A landscape with many valleys, sampled at points; each row gives a point and its height.
A ball rolls from a point to the lowest of its 2 nearest points, and stops where none of them is lower. Distance is the straight distance between rows; heights are no part of it.
Luzip: [  8 -10  -3 -21 -21   7  13  -4  25   7  35 -20  -9 -27  -9   1   3 -18
  12  11   6  19   6   3  -1 -38   3 -18  -6   6  11 -13  14 -19  -8  -7
   6  16  -3  29  37 -15   2 -14  21  -3   2  -1   9   8  18  -9  20  10
   5 -40   2]  h=464
Vis: [-24  -9   4  -7  10  -6  -4   7   4  -4  13   2   4  -7  -8 -22 -16  -5
   7 -39   9 -11   5 -37  12  16   2   3   5 -21  30  -1 -30   7   2  10
  12   6 -12  14 -23  12  -2  -2   4 -21 -10  12  -3 -19  -3 -13 -24   3
 -17  -2  11]  h=267
Sazi: [-10  10 -30 -20  -7  13   8   9   8   2  26 -35  21  -3   5  -4   7   1
   8  -6  17  18  11 -19  21 -35  15 -11 -17  10 -26 -17  -4  -8 -13  -6
 -11  12  -6  19  13  15  -8 -10   0   3  -6 -12 -13  -1  22  15  -6  19
  12  -5 -10]  h=527
Kigag: [  1 -11  10  -9 -26   8  14   7  28  19  16  -8  -8 -25 -10  -5   6 -18
  -2  15   9  14  15  16   2 -14 -11  -2  20  -4   3   7  17 -11  -2  -3
   2  24  -8  18  48 -25   6 -10  16   0  -4   3   5   7  12 -28  30  11
  -5 -26  -1]  h=432
puval: [ 17  -5  -7  -6 -18  -1  10  -9  -5  14  -9  -4 -27 -13   7 -15  24  13
  -7   0  25  15  13  -4  23  -4  53 -21  13 -19   6  -6  -8  -4 -17  -1
   7 -32  -4   3  29  -6  19  -1   1  -1 -15  -3  13 -15  24  20   9   6
 -30 -16 -14]  h=604
tuko: [ 24  19  -5  -7  19  13   8   3 -13 -16 -16  11 -10 -24  14 -14 -12   9
  -9 -10   9  16  -2 -10  19 -15  20  -5   7  -4   9   2 -31  -6  -1 -23
 -27 -17  -3   4  -1 -17  -3 -15 -53  12 -38  19  11 -13  -1  -4  -4  -7
   0  15   7]  h=360
saru: [  0   3   4  -1   5  -6  -9   7  14 -11 -36   8  -2   2  -2  16 -23 -10
  -4  -3  -2  -8 -33  14 -14  35 -10  -8  10  21  -6  -2  -6   0 -18   1
  25 -24 -23   2  25  -2  -2 -12 -16  -6   9  19 -28   7  -1 -14  -4  14
  -6  13 -29]  h=399
kelu: [-41  -8  22  -7  -8   0  16  10 -12   7  22  -2  20   5  -8 -15   4 -11
  12   9 -21   8   0   2  20  37  19   6   7  -2 -19  15   0  -2   4   9
  16  32  -9   3  11   3  19  35  16  11  12  -9 -29   2   1 -26 -22 -24
  -1  -5  -8]  h=246
Guf: [ -4  -2  -4  40  -6 -26   1  13 -17  13  -6  18 -25  19  20   5  36  23
 -11  20 -13   9  -6   7  -5  10   7  13  -5  11  -7   4  21   3  -3   3
  -2 -16  16 -22  19 -21   0   6  -5  -6  10 -16  11  16  19  29  -8 -17
   2  -5 -13]  h=397
lida: [ -5  11   4  14   7  27  -4 -22   6 -12  32  11  25 -22  -5   6  -7  -8
  17   7 -22   5   7  14  -1 -37 -14  -7 -37  -3  24 -12  -7  -5  25   0
 -18  31   2  16  -9 -13   0   7 -13  31   2   8  -1   1  -6 -18 -13 -14
  14  23  20]  h=763
niv: [ -6   2   8 -22  10  -6  -9  14  16  -1   3 -37  -4 -13  11  -9   0 -18
  -6 -13   8   8 -15 -23   4   5  14   6  18   7 -21  18  -5 -11 -19 -19
  34   3 -11  19  23   6   7 -20  22 -17  13 -10  -9   8 -10   6   9  12
  -7   2  -2]  h=438
sive: [ -8  -9  -5  -6   8  -4 -17   8  18 -14 -12  -7   9 -13  -1  -5 -25 -14
  -4 -40   3  -2   0 -32   7  23  -6   0  24  -3  23  -3 -31   5 -11   8
  15  -6 -19  14  -7   5  -5 -28 -10 -18  -7  27   1 -11  -9 -18 -10  14
 -18   8  11]  h=150
Taret: [ 18  15   8  12  26 -26  -1   8 -10   2  28  11   5  -9  29  -4  26   2
 -25  -2 -36   6 -18  -4 -17  -1  -6   0  -3   3  23  16   8  -8  -7  -3
   3  25  16 -22  -6 -27 -18   5 -10 -11 -18  13  15  28   4 -26  -4 -11
  38  -4   8]  h=512
nek: [-18  -8 -11 -25  20   9 -17  14   7  -3  15 -20  11  12  -6  -8 -11  -5
   2 -10   4  -8   2 -30  -2  -2 -45  20  -2  -8  -7  -4  11   3  22   5
   2   7  15   2 -48  13 -20  -3  31  -9  -8  -3  12   1 -21  -2  -8  -1
  -2  -4  17]  h=686
Setes: [ -7   8  13   5  16   2  -8  -1  -7 -13 -24  17   5  -3  -4   8 -24 -11
   6  -2 -21  -3 -29  13 -15  22 -19   7  13  17  -6   5  -5   1   1  -3
   3  -6 -20  -2   2  -8 -13  -3 -17  12  -1  22 -25   2 -12 -26 -11   5
   9  18 -18]  h=345
tob: [  5   0 -13   3   8  11  -3  -4  -8  -3  -9  13   5 -15   2  -5  -4   6
   0 -17  -7  15   5  -5   8 -15 -16   5  24  -6  14  -8 -18  -3   5  -5
 -21 -17   1   7   2 -12  -6 -13 -24   9 -30  22  22 -13   5  -7  -9   2
  -5  -2   8]  h=293
fesu: [ 17  32   4  -1  30 -23   2   8 -12  -6   9 -22 -16  23  15  16   4  20
   0   9  13 -15  -8  19 -17 -19   6   3 -24  13  -8   5  12 -11   4 -26
  -2 -14  25 -21 -17   9 -11   7   0  -9  12 -33   1   7 -14  45   4   3
  15   8  -2]  h=186
dal: [-12   4  24   5  -9 -20  -2  17 -15  13 -18   5 -15  14   6  12  20  20
 -11  31   8 -25 -14  13 -18  38  -5  13   5  -2  -3   8  23  10   6   9
  23   4  -5 -15  11  -3  -1  24  18  -7  20 -13 -19   4  -9  -4  12  -3
  -4  -1  -9]  h=283
Deta: [ 13   1  -6   6 -23  18  -7 -11  -6  -5 -17   7   7  -7  -5  17   0  13
   8  -2  22   1  16 -10   3 -17  -2   8   8  -1  -9  -3   4   4   5  10
 -33   2 -12   7 -10  15  -6 -18 -10   8  13  -9 -29 -17  -7  22   1  13
   2  22   6]  h=169
det: [ 27   3  20  14 -17  11   3   9  28  11 -13   9 -17  -4 -16  24  -5 -18
 -14   8   6 -10 -10  27 -29  -2 -46  -6  13  -7  28   0  10  -7   9   0
  -1  10  -1  12  20  -4 -17 -10  10  -5   1  17   5  19 -11 -30  38   8
  -7  -6   4]  h=344
Tema: [ 28 -15 -15   2 -19 -26  -2   9  26   6  -2   1 -20  -6   6  12  -1   3
  -1  -6   9  -9   7 -14 -11  -5  22 -25 -16  11  16   7   6   2 -35   9
  25 -10   0 -13  12   0  -7 -37  18 -27   7  22  16  14  13   0  17  15
  -2 -27  10]  h=487
bofel: [ 24  24  22  -7  25 -13   6   0 -24 -10   6  -5 -14  -6  17  10  14  18
  -4  17  13 -21 -13  11 -19  -3  33  -3 -18  11   2   9   6  -6  -6 -20
  10   9   0 -11  -9   7   1  13  -3  -2  10 -15 -22   8  -6  17  -6  -6
  21   5   0]  h=58
Fega: [ 14  -6  15   6 -29  16   9  -4  15  19 -20  15  -8   1 -17  12   6  -6
  -2  13  14   1  14  31  -9   3 -26  -9  16 -12  11  -2   7   1   4   7
   0   0  -3  12  26  -5  -4   3  11  13  -4  16   3  11   8 -24  27   8
 -17 -13  -1]  h=387
ziv: [-21 -17   3 -21 -12  12  16  16  -4   9  28 -15  26   3   5 -20  -9 -27
   0   0 -23   8   0 -18  21  28  34  -4  10   6 -27  27  -1 -11  -7  -4
  38  32  -8  17  19  19  23  21  10  -4  17 -16 -34  -3  -8 -26 -12 -13
   6   8  -1]  h=319
punam: [ 16   9   9  28  -5 -34 -20   2  -7  23 -12   5   1   5  24   6  49  24
 -36   8 -13  10   2  13 -19   9   2  12   1   6 -22  14  23   4   0  16
   2  10  18 -30  16  -5   6   0  10  -3  17 -21   0  21   2  21  24  -6
   7  -2  -6]  h=347
Lopo: [-16  -4   4  13   2  34  -3   1   6 -11  15  22  -4 -21  -8 -15 -17 -19
  15  19 -18  -4   1   7   2 -14   8  -8 -39 -11  15 -13 -10  -2  12 -14
  -5  23 -13  17  -8  -9   7  19  -3  36   2  31  -9   0 -11 -29 -11 -36
   8  30  -1]  h=776
bik: [  1   8  28 -15  20 -26   7   3  -2   3  30 -19  -9 -15  -1  -6   8 -10
  -4 -10   4  -6 -13 -12  -3  11   4  -5  10 -10  18   7   2  -4  -5 -11
  33   5  -1  22  24   5  -4   9  35 -28   4 -10  -5   7  -7  -9  10  -1
 -19 -19   2]  h=490
Kamuv: [  1 -19 -35 -20  21  -5   0 -11  -7   4   3   0  -3   8   4 -29  -7 -15
 -10 -11  14   0  20 -20  19   8  23 -19   2  -4  -6   1 -24   4 -18   3
  16 -35  10  -1  -8   4   1  16  -7  -7 -36  13  40 -16  11  -2 -10 -11
 -13 -13   0]  h=545
nolur: [  4  -2  -8 -10  -4  32   2  -9  -9 -16 -20  -6  19 -14 -11  18 -15   1
   6  -2   2  19   0 -12  14 -19 -11  15   6  15 -27  -1  -5   4   6   4
 -39  13 -25  16   1  10 -16 -15 -11  25  12  -6 -25 -12 -13   1   1  16
  -2  30  -1]  h=240
tonis: [ 24  14   4  12  10 -30 -23 -15   6  -7 -16  12  14  -8  26   5  19  20
 -14 -22 -11 -15  -2 -14 -21  20  25 -14  -9   0  17  19 -14  11  -9  32
  13   5   1 -35 -36  -4   1 -19 -19 -13  11  12 -11   6   1  -4  -4  14
  23  18  13]  h=567
dab: [  4   1   1   4  15  20   4 -12   0 -24  17  -9  23   6 -19  15 -18 -13
  -1  29 -29  16  -6  29   6 -27 -33  30  -4  17 -20 -11  17  -1  38 -13
 -27  25  12  -1 -12 -14  -3   8   3  25   9  -9   8  11 -12 -10   1 -14
  16  16  12]  h=359
zis: [  7 -14 -15   1 -17  24  10   1   2   9 -30  12 -32  11  -9   8 -13  -3
   2  20   9   9  -7  18  -2  -7 -19   6  15   0  -8 -12   8  -9   1  -6
 -14 -26 -10  17  16  -5  -5  -7   4   5   2  18   9   0   9   3   6   4
 -17 -12 -18]  h=430
Rodez: [-16  -1  10  31   4  -1  16   4 -18 -12  23  18 -20  21 -10   9  -8  -1
  23  20 -27 -13 -10  29 -10  -8  -8  16 -30   7  21  -8  12  -5  17 -16
 -14   8  11  -3 -16 -19  -8  29 -11  16  18  -6   8   3   0   6 -25 -22
  27   7  -3]  h=513
Mogir: [-33  -9 -15 -18  10  34  -8  10  12 -11  19 -15  18  16 -21 -15 -25 -11
  14   6  -7   4   9 -16  11  -8 -45  19 -23  -8 -20 -18   0   6  31   3
 -10  15   6   2 -53  13  -4   6  24  17   7  -3  12  -4  -6  -1 -19  -4
  -4  -7  14]  h=700
Rov: [ 36   3   4 -15  14  19   2   2 -11 -11 -21  19  -7 -24  10 -24 -18 -17
 -23  -1   9   6   4   0   9  12  33  -6  14  -1   6  21 -19   5 -12 -20
 -17  -3  -5  -6  -2 -15   3   0 -49  11 -42  27   6  -8  -7 -25   9 -30
   6  21   3]  h=413
Lezo: [ 37 -14 -15 -10 -20  -3  11   2  18  -6   9 -13  -2 -25   4  -5  -8 -18
  -5 -10  25  -7  25 -28   0 -10  38 -40  -6  10  13   6  -8   1 -24  -1
  11  -2 -17   4  13   7   8 -28  -8 -23  -6  13  13  -9  21  -2  13  10
  -1 -24  12]  h=526
Lazi: [ 24  -5 -10 -16   8   4  -9 -17   6  -2 -20  -3  18 -20  -1   2 -16 -23
  -9 -24   1  11   6  -4  -1   8  -7 -24  30   7   8   0 -23  -1 -14   4
  -1 -12  -6  14  13   5  -6 -16 -18   0 -24  22  15  -2  -5 -26   7   7
 -18  -2   0]  h=284
vefi: [ -6 -12  -6  -6 -16  27  23  -9 -11   0 -11   8 -21  16 -13   8 -14  -2
   3  37   7  12   3  25  13 -16 -12  30  11  -5 -32 -22  19   1  23 -15
 -34  -4   2  21   4   6   9  19  14  10  16 -11   8   1 -10  18  13  -9
 -16  -1 -15]  h=423
vabil: [ 29  -5 -25 -21  23  -2   4   5   5   2  11   3  -3  -5  17 -22  -1  -9
 -26   3   6  -7   3 -27   0   0   4 -19 -10  -1   9  10  -2   3 -14 -11
  20  -6  20   0 -15  -4 -11  -2   5 -20 -38  17  38   9   7 -13   9 -22
   4 -18  16]  h=508
kaz: [-20  -9   6  28  -7   5  12  -5 -20 -12   5  23 -21  29 -13  12 -11  14
  27  25  -6 -26   1  25 -10  -2  -3   6 -31   7  13  -7  13   1  12  -5
 -17  -2   4  -5 -24   5   5  24  -7   7  29 -17 -11 -18   0  30 -19  -6
  16   2   0]  h=488
Lifen: [-22   5  40  10  -6   2  11 -15 -18   4  -8  13  20   1 -22  10   5  -3
  15  13 -13 -11   8  44  -1  29 -15  -2   5   7  -2   8  -2  23  12   9
   5  20  -6 -12  13 -12  10  33  -3  36   2  -2 -14   3  -2 -35   4   2
  -2  -2  -7]  h=29
Luk: [ 19  14  -4 -14   0  -4   6  -8  -9  14  -5  -9 -18  -2   8  -6  14  20
  -5  -3  22  22   6   3  10 -30  19  -1  11 -13 -11  -9  -1 -12   2 -13
 -15 -30  10   7  16   4   8  -7   1   6 -14 -15  11  -2   3  37  12   3
 -13  -1 -10]  h=625
disuv: [  8  17  11  17 -13 -35   2  -6  11   7   3  -8 -26   4  -4   9   9  25
  10 -21  10 -16  -7  -6 -11  -7   6 -14 -11 -23  28 -15  -4   1   7   5
   2 -26   2   4   4  15  -6  -8  17 -33  33 -29  -7  -2  -8  45  19  17
 -12   0  -2]  h=353
Geze: [-23 -15 -19  -6 -14  23   0 -20  -2   7  18   1   9  15 -22  -4   8   4
  27   5   7  10  29  11  14 -17 -16  -8 -19 -22   2 -21   3  -4  13   9
 -13  -9  13   6 -12   7  16  16  20  21  -4  -9  17  -5  18  22 -18  -8
 -11 -31  10]  h=726
Logaz: [-26   0 -34   1  -5  -9 -27  -9  20   2 -19 -11  30   7   6  -6   8   4
   5 -34   1  -1   1 -31  10   5  19   0   7  -1 -27   3 -31  11 -20  26
  18 -12  -8 -18 -24  14   9 -16  -2  -3  -4   9   6  -2   9   7 -27  13
   2   8  -9]  h=623
zap: [ 16  -1 -11   3  -7 -14 -31  -7  21  -5 -30   5  14 -12  13  -6  14   7
 -25 -24  11 -15   2 -23  -6  29  32  -9   5   0  -6  14 -18  15 -23  26
  27  -9  -5 -21 -18  14   7 -26 -10 -13   4  14  -3  -1   7   1   3   4
   1  22   6]  h=595
fad: [ -7   1 -20  12 -12 -22   1  -7   0  12   6 -13  -8  25   7  -5   7   8
   0 -10  -5  31   9   6  11 -29 -11   1  19  -1 -27 -35   9 -15  19 -11
 -37 -18  24   8  11   1   1  -8  -4   2  -5 -29  21   7   5  47   6   4
  -7  -3 -13]  h=601
kigif: [ -8  11 -28  16 -15  -2  13  13  15   6   8  -9   9  23  23   2   0  13
   7  -6  -8  25  23 -10  10 -39 -15  -8  -7   2  -4 -14  19 -22   8 -16
 -57  -8  29  12   8   2 -17 -17 -37 -10 -12 -15  25  -2  21  33   3   7
  14   6   5]  h=575
Veg: [-21   1  19  20  -7 -22 -21  -2 -13  18 -30  14  -5   6  -3   5  24  22
  -6   0  -2 -11  -3  14 -10  44  -9  13  12  -7  -6   2  11  32  10  24
  10  -9  -5 -30   5  -5  19   8   8  -9  10 -14  -4  -7  -1  12   3   4
 -18  -2  -2]  h=203
dozu: [  2   4  10  22   3   4   1 -30  -3  -7  28  12  29   0  -5  12   6   7
  26  -9 -19   4  20  17  -9 -26 -18 -13 -17  -7  44   7  -3  -2  14  12
 -24  10  21  -5 -19 -13   0   4 -12  10   1  -3  11  -6   9  -1 -14  -1
  18  -8  30]  h=750
komu: [ -3  -1  17  10  11 -20 -27 -18 -12   7 -11   0  11   2  -2   2  16  18
   1 -10  -3  -5   7  16   1  21   6  19  19  -1   3  11  -3  26   6  23
   6  -5   3 -38 -20  -5  21   0   7   4  -5 -10  -2 -20  -4  15  -8   1
 -11   1  11]  h=94
dup: [ 17 -15 -27  -4   1 -13   4   7  12  -1 -17   8 -23  18   6  11 -10  -4
   2   0  15 -20 -15 -14  -3   8  16 -23 -23  14   9  -3  -5   3 -38   1
  30 -33   3  -8   2  12 -15 -16   4 -21   0  28  16  11  11  -2  -4   7
  -3 -12  -5]  h=449
vop: [ -8 -16  16 -31  -1  20   7  31   2   2  18 -22   1  -5  16 -22 -12 -27
  -7  -4  -3   2  -9 -28  13  20  22  11  15   5 -13  36   6 -12 -10 -22
  45  31  -9  22  15  11  13  -1  11 -18   9  -8 -29  -2 -20 -19   3  -3
  -2  12  15]  h=379
Pade: [  3  -2   0  -2 -13  28   9 -18   0   1   6   9  11   2 -16  16  -5  -9
   0  35  -8  18   8  27   4 -21 -27  23   1  -5 -23 -11  19  -3  30  -6
 -27  12   5  13   4  -8   4  17  13  22  11  -6   7  13  -3  -4  12 -16
  -5   2   1]  h=394
Bet: [-41  -2  44   9  -2  -5  10   8 -23   2  12  -1  12  14 -20  -1   5   0
  17  23 -28  -3  -6  29   4  41  -4  13  -2   4  -9   8   6  16  20   8
   6  33  -4 -19   5 -15  15  43  12  27  12  -6 -15   4  -3 -32 -14 -22
   5 -11  -9]  h=153
Mozan: [ 15   4 -10 -22 -13  33  12  -7 -11   2 -37   6   4   5  -1   9  -8  -4
  -2  33  32   1   9  33   8   5  34  -4   7   9 -39  12   6   4 -25  -1
   2  -7 -16  -4  19  19  12  16  -1  20  -8   4 -20   1  -4  -6  18  -6
 -11   3 -23]  h=269
duvo: [-17  -9  -2  24 -24  -7   4  -8 -11   4 -13  17 -28  19 -17  16   3  25
  25  -3   7 -16  -9  10 -10  12  -1 -13 -10 -16  26 -28  14  11   4   9
  -2 -37  -8  -2  10  17   7   8   7 -19  27 -24  -9 -15   7  41  -4  12
 -20 -13 -12]  h=417
kod: [-37  -5   1 -14   3  10  -8  16  -3   6  22  -6  11   4 -12 -23 -12   5
  13 -24  24  -7  25 -29  18  -2   0  15 -17 -19   0  -5 -22   1   5  14
  -8  18  -5   4 -38  23   7   6   4  -2 -14  -9 -15 -31  -4  11 -32   3
 -13   4   9]  h=189
fili: [-36   1 -27  -7  11 -15 -12  10   7  -2   7 -24  28  26  -2  -9   3   5
  13 -16  -4  -2  -5 -22  14   8  15  11  -3   4 -37  -4  -8   1  -4  17
  22  -2   3 -25 -31  16   7   9  23   1  -1  -8  -2  13   5   5 -35  -2
   0  -9 -14]  h=645
Lileb: [  4  -2   3 -16  -2   0   4  10  13  -1 -38  -6 -24   3  -4  10 -19  -8
  -5   8  25   0 -22  31  -1  27  14 -14  15  10  -6   0  -3  -3 -24  -6
  26 -30 -23   9  46   3  17  -5   0  -9   8   7 -21   1  -2  -2  16  15
 -30  -3 -36]  h=452
Badaf: [-13  -5  -6  27 -26   5  19 -14  -6  -2 -12  19 -22  27 -11  20  -8  14
  22  14   1 -19  -3  10 -11 -12  -8  -5  -8   0   1 -20  22  -4   8 -11
 -26 -14   6  12  -2  13  -1  10  -7  -5  30 -25 -14 -14  -1  47   1   7
  -5   1 -11]  h=457
tugu: [ 33  10  20  12  -8 -18 -10  19  25  -4 -14 -10 -25 -29  18  12   6   0
 -21  -1  13  -4 -12 -18 -23  -9  -1   6   4  10   1  15   9  -9  -6  -7
  -3  12 -16  -1  16  -3   0 -54  -1 -26  26  -2 -14   8  -3   7  32  17
  10   5   5]  h=197
livud: [ 15  -4 -16 -18   2 -15   9  -6  -4   6   2  -7 -10 -10   2 -29   5   0
 -17 -23  19   2  19 -27  27   5  42 -26   2 -26  10  -5 -30   2 -12   1
  15 -35   2   9   1  -4  13   1  -8 -20 -24  -1  33 -21  18   9   8   0
 -34 -12   3]  h=576
ladob: [ 15   9  -5 -20  31  -1   3  19  -3  -6  26  -5   2 -20  20 -35  10 -10
 -37   0 -10   0 -13 -24  -1   2   6   3   4  -2  12  16   8  -4  -5 -20
  15  21  16  -5 -16 -14  -8   3  -2 -18 -40  11  17  14   4 -21   4 -31
  25  -3  17]  h=476
suvif: [ 13   5  -1  10   0  -2  -1   8  12  -4  26  -6   5  -8  16   3   9   3
 -10  -5  -3  -6  -4 -35 -12 -24 -34   7  -3  -6  21   3  20  -9  16  -3
 -19  28  12  11 -16   3 -23 -17   5 -25   7  -8   1   7 -10  -2  10   4
  28   6  21]  h=204
zoriz: [ 17  17   5   8  24 -34  -6  -8  -3   8  -2  -5 -20  15   9   8   3  21
  -7 -11  -4  -9  -6   5 -21 -10 -11  -3  -8  -5   8  -3   4  -5  12  -8
  -7 -23  28  -8 -16   4 -13  -5  11 -23  14 -25  14   9 -20  44  23   6
  -3   3   6]  h=274
Karo: [-22   2  -1  -4  22 -25 -18  10   4  -2   7 -17  13  27   5   6  -3  12
  11 -17  -9 -20  -9 -21 -13   4 -19  22  -6   2 -14   3   8  -1  21  19
  11   4  11 -25 -51  17  -4  -1  22 -11   9  -4  -3   7 -15   5 -24  11
   9   1   3]  h=667
beba: [ -1   1  -3 -19  25  41   4  -4  -5 -31  -4  -9  11  -7 -17   7 -29  -4
   6   9 -10  18  -1   7  12 -26 -28  19 -20  18 -19  -3  -5   5  20  -7
 -35  24  -9  13 -16   3 -18  -1  -7  40  -1  -3   1 -13 -24 -10  -1   0
   1  36   9]  h=303
zoni: [ -8  -8  17   2  -7 -14  -2  15  -9  11 -15  10 -14  17  -3  17  19   5
  -3  22   2 -31 -13  10 -17  49  10 -14 -17  12  12   0  12  18 -17  17
  45  -3   1 -18  11   1 -13  30  13 -12   8   1  -2  13   0 -27   5   1
  -7 -12  -8]  h=342
nedi: [-10 -16 -10  10 -13  26  -7   2  18 -16   5  20   9 -16  -3 -20 -21 -30
  12  -6 -17  -9   1 -15  -2   4  -3 -20 -18  -9  31  -5 -20   5  -1  -1
  10  14 -11   6 -19  -8  -6  11 -13  16 -11  51  12  -1  -3 -41 -13 -27
  17  10   0]  h=790
sof: [ -5  12  -5  30  16  -9  22   6 -13 -11  22  16 -23   6   5  -2  -4   5
   3   3 -24   2 -18  13  -4 -20 -18  13  -1   0  24  -6   5 -14  15 -25
 -23  -8  19  -3   4 -24 -18  12 -24  -6 -12   3  26   9   4   7 -18 -14
  18   7   0]  h=543
zaroz: [ 18  14   3  -1   0   5   8 -18 -22  -8  -2   7   7   2  -6  24   7   4
  12  26   5 -12  -6  35  -8  -5  33 -16 -13  24 -15   4   4   1 -20  -4
  15  -3  -5 -15  15  14  -1  26  -4  20   0  -6 -17   2  -2   1  -1  -9
   5  -3 -16]  h=188
Befu: [-26   1 -12  12 -17  18  -4   7  -9  -1  -3   5   2   9  -8  -5 -10  17
  19 -12  22  -7  25 -15  18 -17   2  15 -14  -9 -13 -10 -12   7  11   7
 -36   3 -12  -2 -27  21   4  -5 -20   9   7 -14 -24 -35   1  35 -26  13
  -1  21   2]  h=52
Kefog: [ -6 -17 -27  17 -23   5  -1  -2   7   4 -34   3 -21   9 -10  15 -18  -2
  16  -5 -10   7 -15   5  -5  -5 -27  -1  18   7  -3 -28  -1  -4   0  -1
 -18 -30 -20  13  20  -7   0 -28  -4   0  16  14   7  -8  17  13  -2  35
 -11 -16 -20]  h=465
patiz: [  3   3  -1  12   6 -12  21  -4 -12   8  16   4 -25  11  -4   9  11   6
   5  -2 -20  17 -12  14  -4 -21 -19  -9   1  -7  25 -17   8 -21   5 -14
  -9 -31  22  12  25 -15 -16   7   2  -3 -12  -5  40  15   8  11  -3  -1
 -13 -24  -8]  h=563
dak: [-12 -25 -15   0  -3  -3   2   0  -1  -4 -14  18 -27  22 -12   6  -7  -7
  12  11   8 -21 -11   2   1  32  12 -17 -21   6   6 -17  -2  11 -29  11
  39 -34  -7  -5   5  12  -9  22  17 -11   2  20  10   0  13  -9 -16   0
 -16 -20 -13]  h=404
teron: [  0  -4  -8 -10  -2  18   0 -33  -2   4  20   0  22   1 -13  -3   6   8
  18  -6   5  18  42  18  13 -33 -10 -13  -7 -18  20 -10   1  -3  14  10
 -23 -11  29   3 -13  -4  13   1  -4  20 -23 -10  19 -19  13  16  -6  -2
  -5 -17  27]  h=737
Vuzi: [  6   3  13  -5  17 -31  10 -12  -8  11  23  -5 -17  -6  -9   5  11   0
   6 -19 -11   6 -13   2  -3   2  -6 -20   2 -11  30 -16  -8   1  -3  -1
  21 -24  14  13  24  -8 -16  12  27 -23 -11   1  27   9   4  -5   6   4
 -28 -32  -2]  h=530
dit: [-10   3  12 -24  22   9  11  25  -2  -3  37 -14  -2 -19  12 -39  -2 -16
 -23  -4   4   6 -11 -33  14   4  20  15   4  -9  13  18   6  -9  -6 -27
  21  29   0  22  -1  -4   2   6  -1 -19 -21  -5  -9   0  -3 -14  -6 -24
  13   8  15]  h=436
Nik: [  0   1  27  -3   3   4  11  -2  -7   0 -32  17   6  17 -11   5  -3  -3
 -13  16  14 -23   7  37 -14  45  -5 -14  14  13   1  19   1  15  -3   8
  26  10  -2 -11   7  -5   4  25 -15  28 -13   8 -16  14 -15 -43  26   0
   4  12  -7]  h=172
dubem: [ 17  10  17  14  -5 -18 -16  13  21  -9   6 -11   4 -23  22   8  11  -1
  -9 -16   3  -7 -15 -42 -12 -12  -9   8   9   4  10  14   1  -8   0   6
  -4  23 -16   4  -3   4  -8 -41  -1 -26  25   0 -19   2  -6  -7   8  25
  21  13  10]  h=80
fosi: [ 12  20 -26  -7  -2   9   3  18   8  -1   7 -18   5   5  24   2   8   9
   2  -3  13  19   9 -23   9 -39   2  -8 -22  12 -17  -4   4 -11  -9 -15
 -27  -1   8   9  12   3 -19 -24 -25   0 -13  -4   5   6  21  21  -2  11
  26   3   5]  h=551
Goged: [-18  15  11   6  -1 -14 -18 -12  -9  -9  -6 -16  17  -4   1  -1   7   7
  -9 -15   4  15  -4   6  15  -8   8  48  21  -2 -39   6 -15   4   8   0
 -14   0  -1 -10 -13   1  28 -10 -17  11  11 -35  -4  -8 -13  35  -6   1
   3  39  -9]  h=221
nizi: [-22   7  10   0  -7   3  -2  -8 -22   3 -20  -2  25   0  -2   3  -7   7
   5   4  -4  13  -3  24  22  10  21  42  25   0 -39  10  -2  10  -4   3
 -12  -1 -19 -16   8  -3  32   8  -9  24  14 -18 -30 -11 -10  12  -6   2
  -7  26 -14]  h=129
Mada: [-29 -17 -19 -19  -4  22   4  -3  -1  -1  19 -17  25  20 -34 -10 -12  -3
  12  21   3  14  16   6  18  -4 -25  19 -13  -9 -36 -26   3   2  23   1
 -19   5   8  -7 -35  17  18  14  36  20  18 -16   3  -1   3  20 -13 -10
  -9 -27   7]  h=713
rogod: [ -7 -16 -23 -19 -16  12  13  -8  13   3  28 -32  18 -13 -12  -1  -4 -21
  15   0   3   9   6  -8  15 -19  16 -22  -4  13 -15 -12  -7 -13 -18  -1
   8  14 -11  31  21  10   4   0  27   2  14  -6 -13  -2  13  -4   2  19
  -2 -22 -16]  h=499
Dumo: [ 34  14  25  24 -10 -30  -7   7   9  24 -12   7 -13  -6  15  13  33   8
 -28   3  -1   0  -6   3 -24   3  -7  -7   4   2   5  13  14  -5  -6   8
   3  12   0  -9  33  -6  -6 -20   8 -16  16  -5 -10  16   6  -2  41  14
   6  -7   0]  h=286
neti: [  8   2  13  12  11   0  -8   8  -5   2 -31  32 -13   8  -5   3  -5   1
 -15   8 -12 -17 -13  33 -27  34 -32   5  13   3  18   6   6  13   5   4
   7  -4  -5 -20  -2 -19 -13   5 -16   8 -17  27   0   7  -4 -31   8   0
   5   7  -3]  h=271
giva: [-10 -20  -3  -9  -3   9 -11   5  19  -4  20   4  25 -10   7 -23  -6 -26
  -2  -8 -22 -14  -6 -34  -5  13   0  -9  -3  -7  18  16   3   1   0  15
  22  32   2  -2 -30  -4  -9  11   0  -4 -16  31   8   8  -5 -51 -14 -23
  27   3   7]  h=803
kifa: [  7   2   3  11   9 -12 -23 -22 -12   3 -15  11  12  -7   5  -2   8  19
  -3 -24  -4  12  17   8   6  -7  -1  13  25  -6  -2   5 -19  16   5  15
 -13 -22   7 -24 -13 -13  19 -20 -16  12 -19   0  11 -22   3  19  -6   5
 -11   8  14]  h=201
dezu: [ 29   9   7  -5   9  19  -3  -4   9  -6   6  -2   3 -20   0  17   0 -12
  -7   3  -1   3 -12  -4 -20 -22 -40   0   1  -1  14   1  11 -13  12  -9
 -17  16   9  17  -2   3 -27 -10   8  -6  -4   2   7  12 -21 -15  18  -2
  11   4  16]  h=275
lag: [ 22   9  13   8  17 -25 -18  -3  -1   6   4  10  17 -14  29  -6  24   4
 -19  -8 -21  -7   0 -16 -17  18  15  -6   9   2   8  26   1   7  -7  17
   5  26   3 -27 -21 -19  -3  -4 -16  -2 -12  13  -7   9   4 -25  -2   0
  30   8  11]  h=541
sek: [-17   1   6 -12 -10  20  10   5 -20  -3 -28   9   8   1   1  -3 -17  -2
   3  19   9   1  -1  24  17  23  27  15  13   4 -28  13  -3   4 -17  -2
   3  -2 -24   3  17  11  18  17  -7  21  10   1 -43 -10 -12  -6   0  -1
  -8  22 -18]  h=213

Where does a ball stop that starts at each point below?
nedi | Lifen
kaz | bofel
Pade | Befu
Lezo | komu
tonis | Lifen
Mogir | Lifen
Luzip | dubem
Kamuv | Lifen
Luk | dubem
zis | dubem

Call two points neighbours if one is among the 2 nearest of the other. Go from one point of each pair to the other, from neighbour to neighbour, staying as low as possible. Name the highest point that can't be avoided.
Befu, nizi | tob
komu, bofel | Mozan
sive, Befu | Vis
komu, nizi | Goged
